A landscape with many peaks, sampled at points; each row gives a point and its height.
From any point a climber steps to the highest of the 5 points nearest to it. It stops when none of these is higher. Distance is the straight distance between rows; heights are no part of it.
q_558 h=592: [-12   3 -17 -22   0  -5  24 -26   1]
q_319 h=341: [ -8   9   6  -4  -1  -2 -10  14   6]
q_282 h=431: [ -7   6 -11 -12 -10  -1   5  -6  -1]
q_953 h=304: [ 12   1   9  12 -28   7  -8  10  -7]
q_220 h=315: [ -4  -8 -12   0  -1   5  21 -35  -2]
q_906 h=540: [-11  -3 -13 -12   5  -1  27 -38   2]
q_69 h=536: [-12   5   7  -6  27 -11 -10  20  11]
q_676 h=379: [ -3   6   4  -1 -11   1 -10  11   2]
q_374 h=525: [-13   8   8 -10  28 -12  -9  15  10]
q_284 h=293: [ 14  -4  21  19 -22   8 -16  19  -6]
q_24 h=405: [-12  18   1 -17  30 -18  -4  12  12]
q_585 h=424: [ 13  -4  -4  12 -24  10   1  -8 -11]
q_494 h=380: [ -6   8   0  -7 -10  -1  -7   7  -1]
q_507 h=260: [ 11 -13  24  20  -5   7 -19  29   3]
q_736 h=292: [ 12  -6  25  18 -14   6 -19  23  -1]
q_881 h=403: [  1 -15  11  12  22   1 -16  28  10]
q_604 h=369: [ 21  -7   1  16 -29  12  -2  -4 -18]
q_354 h=523: [-11   3  10  -3  21  -8 -12  20  12]
q_330 h=198: [ 12 -12   0  19  -1  14   9 -38 -12]
q_655 h=364: [  0   1  -7  -1 -20   5   5  -9  -3]
q_310 h=395: [ -6   7  -7  -8 -14   1  -2   3   1]
q_324 h=291: [ -8  11  -2 -14  -5  -5  -4   9   5]
q_261 h=327: [  0 -12  15  12  13   1 -19  28   7]
q_592 h=357: [ -7  -3 -11  -3   6   5  26 -39  -1]
q_377 h=550: [ -9   2   1  -3  43 -15  -4  19  13]
q_126 h=267: [  3  -5 -11   3 -13   8  12 -18  -6]
q_854 h=418: [ -3  -3 -13  -4 -13   4  12 -20  -6]
q_269 h=319: [  6  -3  17  11 -17   7 -15  18  -2]
q_563 h=389: [ -1  -5 -11  -1  -8   7  18 -24  -3]
q_238 h=163: [ 12 -11  -7  16  -8  14  11 -31 -12]
q_807 h=646: [ 10 -21  25  21   6   5 -19  29   4]
q_571 h=248: [-13  18 -11 -29   6 -13   7  -1   7]
q_240 h=386: [  3   0  -7   2 -20   6   1  -4  -7]
q_734 h=430: [ -8   8   4 -14  45 -21  -1  15  14]
q_730 h=354: [ 13  -6  -9   9 -19   9   6 -14 -10]
q_434 h=452: [-15  14   4 -16  21 -15  -7  14   9]
q_408 h=423: [ 20  -8  -2  17 -25  12   4 -11 -17]
q_899 h=239: [-14  18  -8 -26   4 -11   5   0   7]
q_368 h=168: [-13  13  -7 -24   2 -12   0   2   4]
q_25 h=401: [  8  -1  -2   7 -22   7  -1  -2  -6]
q_6 h=301: [ -8  10  -4 -14  -5  -5   0   3   1]
q_748 h=367: [-13  18  -3 -26  16 -20   0   7   9]
q_735 h=338: [ 21 -12  -5  15 -20  11   9 -18 -16]
q_574 h=589: [ -6   1  -3  -2  51 -19   0  20  14]
q_335 h=173: [ 19 -12  -2  21  -6  12  10 -31 -15]
q_70 h=162: [-12  14   2 -16   3  -7  -4   9   6]
q_301 h=22: [ -5   0  15   5   5  -1 -17  19   6]
q_81 h=360: [ 32 -16  -1  25 -18  16   5 -20 -24]
q_658 h=362: [  8   0   9   7 -21   6 -10  14  -2]
q_90 h=278: [ 29 -17   3  26  -2  17   6 -32 -22]
q_915 h=283: [ -5   4  10   0   5  -5 -13  16   9]
q_299 h=420: [-10  11   4 -12  13 -11  -9  15   7]
q_977 h=479: [-11  10   4 -11  36 -17  -5  16  14]
q_799 h=505: [ 16  -9  -5  14 -23  13   7 -14 -11]
q_436 h=174: [  8  -9  -3  15   1  10  15 -38 -10]
q_194 h=261: [  0  -7 -11   5  -4   9  17 -32  -5]
q_11 h=440: [-10   7 -11 -16  -8  -1  12  -8   2]
q_153 h=547: [ -5   3  -6  -4  57 -22   7  19  13]
q_334 h=247: [-13  16  -4 -21   6 -12  -3   8   8]
q_245 h=630: [-12  -1 -15 -18   6  -4  28 -34   4]
q_765 h=143: [ 15 -12  -8  17 -12  14  11 -25 -12]
q_137 h=290: [-13  11 -15 -29   0 -13  14 -11   7]
q_969 h=269: [ 12  -2  13  15 -27   8 -11  13 -11]
q_849 h=376: [-13  10 -14 -22  -3  -7  10  -7   4]
q_227 h=268: [  6  -9  22  15  -1   3 -22  24   3]
q_968 h=573: [ -9   0   1  -3  41 -13  -6  21  11]
q_273 h=62: [  8 -19  20  20  11   4 -21  30   8]
q_523 h=152: [-11  13  -5 -20   1  -8  -2   7   3]
q_711 h=387: [ -1   3  -4  -2 -17   4  -2   3  -2]
q_787 h=393: [  5   3   1   4 -24   5  -5   2  -6]
q_97 h=478: [ -4  -9   6   8  35  -4 -10  25  11]
q_631 h=157: [  8  -6 -10   9 -10  10  13 -25  -8]
q_920 h=528: [-7 -5  5  2 35 -8 -8 23 11]
q_329 h=388: [ 26 -12  -1  21 -23  16   4 -15 -19]
q_457 h=543: [ -5  -2 -14 -12  -4   1  20 -25   0]
q_22 h=415: [-10   8   8  -6   7  -5 -11  16   5]
q_715 h=262: [  1   0  12   9  -9   4 -15  18   2]
q_599 h=492: [ -5   1 -13  -8 -11   0  15 -18   1]
q_492 h=390: [  0   4   3   5 -20   5  -9   8  -1]

Two climbers start at each pair of points below. Name the first point that both come to, or write never.
q_655 and q_25: never
q_126 and q_11: q_457
q_849 and q_494: q_599
q_284 and q_787: q_25
q_269 and q_240: q_585

Where does a climber stop that starts at each point below?
q_736: q_799
q_977: q_574
q_920: q_574
q_523: q_245
q_97: q_574
q_194: q_245
